A landscape with many peaks, sampled at points; each row gives a point and its height.
From any point a climber takes the steepest step (rise divided by distance) to one of its 2 nearest points. It stops when none of these is higher. Distance is the straight distance between rows; heights are no part of it.
Z_478 (h 5.46): [105 180  99 113 121  93 133 130 138 173 102 129 112 127 197  81 155 142
  82 163]
Z_497 (h 5.29): [112 163 113 120  98  99 104 150  95 102 123 103 119 110 196  70 146 107
  95 127]
Z_549 (h 2.66): [ 89 121 130  78 139 133 124 160 121 178 128 169  63 132 155 156  80 142
 154 126]
Z_900 (h 1.81): [153 132 173 132 118 144 124  85 129 115  92  81 182  93  80 127 159 162
 145 104]
Z_563 (h 4.73): [114 155 131 117 129 103 138 138 146 157  88 105 126 133 140 105 137 168
 104 159]
Z_597 (h 4.29): [183  97 131 185 157 129 136 103 153 110 169 162 116 163  91 154 141  85
 137 107]
Z_327 (h 3.60): [181 128 110 120 140 116 143  84 113 131 118 117 202 130  77 112 184 121
 107 136]
Z_861 (h 3.34): [117 139 138 168 137 117 142  94 120 173 140 169  62 132 132 125  93 161
 155  94]
Z_537 (h 1.93): [149  99 164  51  90 145  92 162 110  86 107 113 152 102 162 126  68 134
 167 116]
Z_754 (h 0.78): [173 147 136 104 151 134 103 116 118 122 155 163  77 114 181 139 121  85
 130 113]
Z_660 (h 4.28): [118 143 137 112  91  89 119 153 137 146 131 124 117 108 206  77 122 138
 132 120]
Z_207 (h 3.05): [ 99 129 157  81 120 119 119 151  96 164 117 158 100 121 147 105  87 178
 146 109]
Z_828 (h 1.91): [133 188  59 123 143 113 200  65 102 144 179 156 170 155  86  91 168  76
  88 135]
Z_696 (h 3.90): [ 94 107 151 128  87 110 132 204 119 123 111 146 103 165 143 138 112 106
 152 108]
Z_983 (h 2.30): [132 118 129 182 147 118 126 134 161 133 168  96 122 100 103 133 167 130
 134 121]
Z_479 (h 4.27): [158 121 139 113 126 133 133 109 164 114  72 100 191 165 111 140 154 138
 112 143]
Z_415 (h 4.81): [ 99 130 144 170 144 117  95 164 121 110 101  88 159 139  97 102 145 141
  89 123]
Z_2 (h 4.38): [ 69  88 164 133 150 134  86 180 100 140 128 202  96 136 136 118  91 138
 116  93]
Z_814 (h 2.25): [ 91 113 144  55 123 146 115 191 133 181 147 140  81  72 185 142  96 153
 158 113]
Z_922 (h 1.48): [ 99  98  97 113 148 168  88 164 112 118 129 124 105 120 114 172 114 111
 121 156]
Z_409 (h 6.32): [102 187 105  84 105 102 135 165 104 146 109 105  88 121 196  90 147 126
 102 167]
Z_611 (h 5.10): [182 105 150 137 196 145 113 131 182  87 110 118 166 138  74 166 133 105
 117 144]
Z_637 (h 2.73): [129 131 149 168  98 103 148 109 138  94 151  75  98 110 155  87  99 159
 162  85]
Z_165 (h 2.19): [185 138 145 131  73  84 138 102 155 134 114 153 157 150 190  91 146 117
 157  94]
Z_977 (h 2.18): [156 117 146 124 163 135 109 110 159 175 120 166 110  93 136 144 132 158
 120 139]
Z_494 (h 1.09): [119 124  79 123  91 162 124 126  77 121 181 116  85  93 139 151 135  84
 157 140]
Z_942 (h 4.51): [102 140 117 129 161 122 130 133 115 160 128 190 108 140 118 148 178 102
 105 162]
Z_176 (h 1.29): [ 90  95  91 110 123 147 114 154  80 150 159 150  97 108 106 176 127  97
 153 151]
Z_222 (h 3.67): [131 129 122 191 129 118 152 104 133 158 173 154  80 141 126 146 138 125
 157  99]
Z_940 (h 4.53): [ 96 157 145 157 111 122 154 134 119 137  79  66 165 163  93 106 130 189
 126 111]
Z_827 (h 3.44): [154 149 133 114 142  93 109 130 168 134 126 131 130  99 199  95 155 124
  92 120]
Z_658 (h 2.00): [118 166  57 142 106 118 194  77 105 148 180 176 136 175 137 107 155  58
  99 126]
Z_28 (h 4.03): [124 145 134 124 109 138 150 131 100 157  99 162 132 177  97 145 178 113
 125 146]
Z_513 (h 2.36): [120 137  80 143 174 116 185  38 142 179 187 156 154  83  95 115 183  74
 124 111]
Z_575 (h 0.72): [132  76 135 143 162 112 106 113 191 148 110 125 143  93 156 128  63 197
  98 137]
Z_645 (h 5.41): [109 134 111 108 161 141 132  98 127 153 164 185 118  85 115 163 172  73
 120 174]
Z_581 (h 1.83): [101 134  52 156 139 125 173  81  90 166 162 158 177 154  72 108 155  91
  94 160]
Z_640 (h 1.45): [167 130  74 143 131 102 137 129 148  95 127 110 161 180 130 125 131  94
  96 146]
Z_919 (h 2.33): [115  84 161  68 104 146 111 150 117  86 110 142 137 114 153 128  38 164
 185  89]
Z_975 (h 6.04): [ 93 149 153 132 130 114  94 182  79 106  89 159 116 187 133  86  92 142
  97 117]
Z_874 (h 3.54): [136 172 170  95 106 135 154 138 111 104  89 115 100 155 122 127 125 147
 142 126]
Z_603 (h 0.55): [195 104 147  90 161 134 102 127 163 106 141 186 110 136 166 159 103  74
 129 137]
Z_96 (h 2.58): [169 162 134 161 100 105 144 120 100 105 154 127 121 179 130 102 138  90
 111 100]
Z_258 (h 0.36): [178  99 188 132 161 117  91 134 180  88 141 160 120  98 169 138 126  89
 139 104]
Z_967 (h 1.70): [ 89 111 156  82  96 141 130 167 149 112  82  73 139  95 153 143  94 164
 170 123]
Z_101 (h 4.22): [107 168 163 135  93 121 138 155 105 104  55 106 159 174 100  92 104 183
 107 123]
Z_417 (h 4.25): [102 125 152 137  93 140 136 188 131 110  95 120 125 180  92 172 125 122
 151 116]
Z_300 (h 2.54): [164 130 133 159 175 125 113 102 142 141 141 123 112 118 132 122 151 114
 120 125]
Z_292 (h 1.68): [132 118 105 136 180 160  86 131 125 120 122 138 103 108 115 152  93 129
  97 156]
Z_333 (h 2.77): [145 159 136 156  87 133 127 108  78 111 139 106 129 159 124  97 133 141
 130 103]
Z_755 (h 5.30): [ 86 127 173 155 115 114  81 186  87 102 102 129 147 145 123  97 140 129
  92 108]
Z_294 (h 2.60): [162 121 178 127  85 105 130  89 150 153 114 135 154 117 154  95 124 153
 170  98]
Z_506 (h 2.42): [111 132 149 145  81 108 155 156 138  93 121  63 124 141 144 127 103 159
 152 114]
Z_771 (h 1.63): [124 155  45 149 173 131 163  95 125 119 157 129 128 167 101 138 111  83
  79 173]
Z_687 (h 2.39): [119 120 149 182 140 103 122 109 156 113 140  75 124 106 153  87  88 184
 133 111]
Z_391 (h 0.68): [133 122  77 108  48 144 169 162  95 102 129 105 144 181 109 157 114 113
 157 143]
Z_374 (h 1.58): [164 123 184 151 164 119 122  85 178 117 126  87 154  81 102 110 144 166
 142  89]
Z_678 (h 3.08): [139 138 179 135  89 125 151 105 112 100 127 111 119 127 146  84 130 131
 170  83]
Z_939 (h 4.55): [104 124 141 176 102 143 161 165 148 120 107  93 150 151  82 161 161 149
 143 124]
Z_376 (h 1.90): [105 119 110 162 181 133  79 139 138 116 131  83 105 110 110 124  83 148
  95 158]
Z_193 (h 3.88): [186 132 124 106  96 119 156 108 129 136  91 127 216 172  92 132 179 106
 114 141]
Z_68 (h 5.01): [ 90 126 118 143 141 144  96 153 119 144  97 106 162 116  88 141 161 140
  85 154]
Z_140 (h 3.89): [111 158 178 102 111 147 131 145 113  99  46 132 134 177  96 129 101 167
 138 113]
Z_656 (h 0.51): [132  76 114 132 150 120 136 117 195 184  89 143 123 122 124 161  69 189
 124 156]
Z_888 (h 2.82): [119  70 191  68  82 126 112 153 110 100 143 156 123 126 157 111  96 133
 205  73]
Z_954 (h 3.14): [121 180 151  45 102 146 141 148  94 128  98 121  82 137 129 136  94 152
 157 151]
Z_748 (h 2.67): [159 156  96 114 175 130 145  54  87 150 157  96 140  81 103 100 185 132
 102 140]
Z_370 (h 0.79): [131  95 108 144  64 171 134 147 119  90 139  81 155 143  97 174 112 121
 164 126]
Z_204 (h 6.77): [109 116 109 103 144 178 141 122 119 114 149 163 135  95  88 186 169  62
 133 175]
Z_107 (h 3.38): [104  99 167  75  80 116  99 198  99 136 148 167 118 142 167 124 111 112
 174 107]
Z_507 (h 2.17): [143 131 105 168 164  91 169  63 162 188 150 173 135 121 111 123 178 113
 124 113]
Z_669 (h 1.28): [160 125  91 132 140 127 108 133 141  81 135 123 113 181 159 125  87  79
 112 150]
Z_490 (h 4.82): [ 96 144 127 171 104 112 182 134 157 130 116  70 161 138  84 127 163 186
 124 127]
Z_452 (h 0.94): [118 112 122 146  84 168 129 134  83  94 177 101 104 123 119 148 119 112
 160 119]
Z_498 (h 2.97): [104 164 130 120 145 135 132 109  85 184 122 155  72 105 134 115 114 174
 142 133]
Z_459 (h 2.52): [156 147  81 139 186 121 154  62 117 136 174 129 165  91  81 110 189  92
  99 135]
Z_970 (h 2.91): [168 146  91 125 147 114 151  51 135 132 157  86 123  95 128 109 136 137
 117 150]
Z_517 (h 1.06): [167 133  80  96 139 129  93 139 113 105 158 147  91 142 195 115  92  87
 119 154]
Z_194 (h 0.19): [134 109 166 159 158 111 107 159 195 127 132 166 108 122 154 130 146  88
 109 128]
Z_863 (h 0.60): [134 147 103 136  69 157 205 126 115 108 154 119 146 169  85 158 155 114
 137 150]
Z_493 (h 1.73): [129 140  60 188 165 118 147  91 109 157 161 146 127 146  96 119 141  99
  86 123]
Z_632 (h 3.43): [ 83  93 155  73 115 135  93 186  74 168 118 168 145 130 152 101  72 188
 156  84]
Z_449 (h 2.10): [113 116 123 179 161 136 112 117 163 108 146  82 109  96 108 124 106 170
 121 125]
Z_715 (h 1.57): [157 138  52 124 168 102 184  92 158  90 159 109 137 171 129 117 114  76
  76 163]
Z_559 (h 2.05): [147 141 153 132 115 166 137  97 113 107 103 102 137 111  87 171 133 154
 160 136]
Z_553 (h 3.98): [157  88 129 183 104 132 127 110 132 137 176 149 106 134 104 167 154  78
 177 102]
Z_166 (h 2.88): [110 141 118 130 157 110 105 160 172 139 133 125  88  73 202 113 127 142
  96 144]
Z_899 (h 2.35): [134 152  99 143  78 121 122 143  90 130 157 142 121 181 174 118 155  82
 128  97]
Z_858 (h 0.98): [121  96 168 121 147 132  95 125 188 128 131 124 126  55 171 116  94 193
 101 118]
Z_416 (h 2.08): [ 91 114 158 123  70 134 128 137 135  75  88  69 152 113 143 104  94 183
 163 104]
Z_386 (h 5.14): [ 96 135 146 160 159 129  79 172  93 134 110 193  85 163 120 113 106 103
  93 124]
Z_436 (h 2.40): [ 71 110 124  99 126 121 111 192 153 166 136 116  99  77 177 133 121 140
 134 143]
Z_896 (h 3.84): [ 79  78 156 100 140 140  68 187  89 153 120 176 141 118 127 140  80 146
 151  82]
Z_693 (h 2.14): [119 140  69 140  85 125 163 108 104 131 172 140 127 153 155 130 175  63
 125 117]
Z_727 (h 5.61): [ 86 132 104 131 136 160 120 141 104 124 123 128 162 109  71 173 199  92
 105 164]
Z_680 (h 2.38): [129 143 120  75 117 167 123  96  95 143 110 114 133  90 112 168 138 159
 143 164]
Z_880 (h 1.30): [147 119 209 122 175 121 101 102 168 112 105 107 139  55 136  94 104 185
 126 110]
Z_171 (h 4.66): [171  87 132 181 187 148  95 111 158  91 143 126 146 148  53 167 128  98
 122 115]
Z_904 (h 0.02): [138  90 117 136 135 121 117 145 198 120 135 137 145 121 141 155 133  97
 131 163]
Z_837 (h 3.27): [162 123 100 120 105 116 139  84 129 136 136  94 173 122 125 114 167 135
 122 152]
Z_882 (h 2.76): [120 173  95  56 121 161 140 126  86 135  95 101 114 127 131 146 106 169
 151 172]
Z_783 (h 4.67): [184 118 161 107 147 135 134 116 184 106  79 133 164 143 103 171 148 108
 115 145]
Z_955 (h 1.87): [137 101 129 139 193 150 110  98 172 139 122 138 121  98  88 175 117 153
 121 146]

Call two points neighbours if one is among the 2 nearest of the other. Go from one point of each pair to the other, from neighbour to neighbour, staying as high as possible. Name the lowest point that can't be avoided.
Z_975 / Z_204: Z_415
Z_300 / Z_678: Z_449
Z_678 / Z_975: Z_493

Where does a climber stop that starts at each point below?
Z_391: Z_678
Z_194: Z_678
Z_814: Z_975
Z_507: Z_611
Z_498: Z_611
Z_559: Z_490
Z_715: Z_678
Z_537: Z_490
Z_919: Z_490
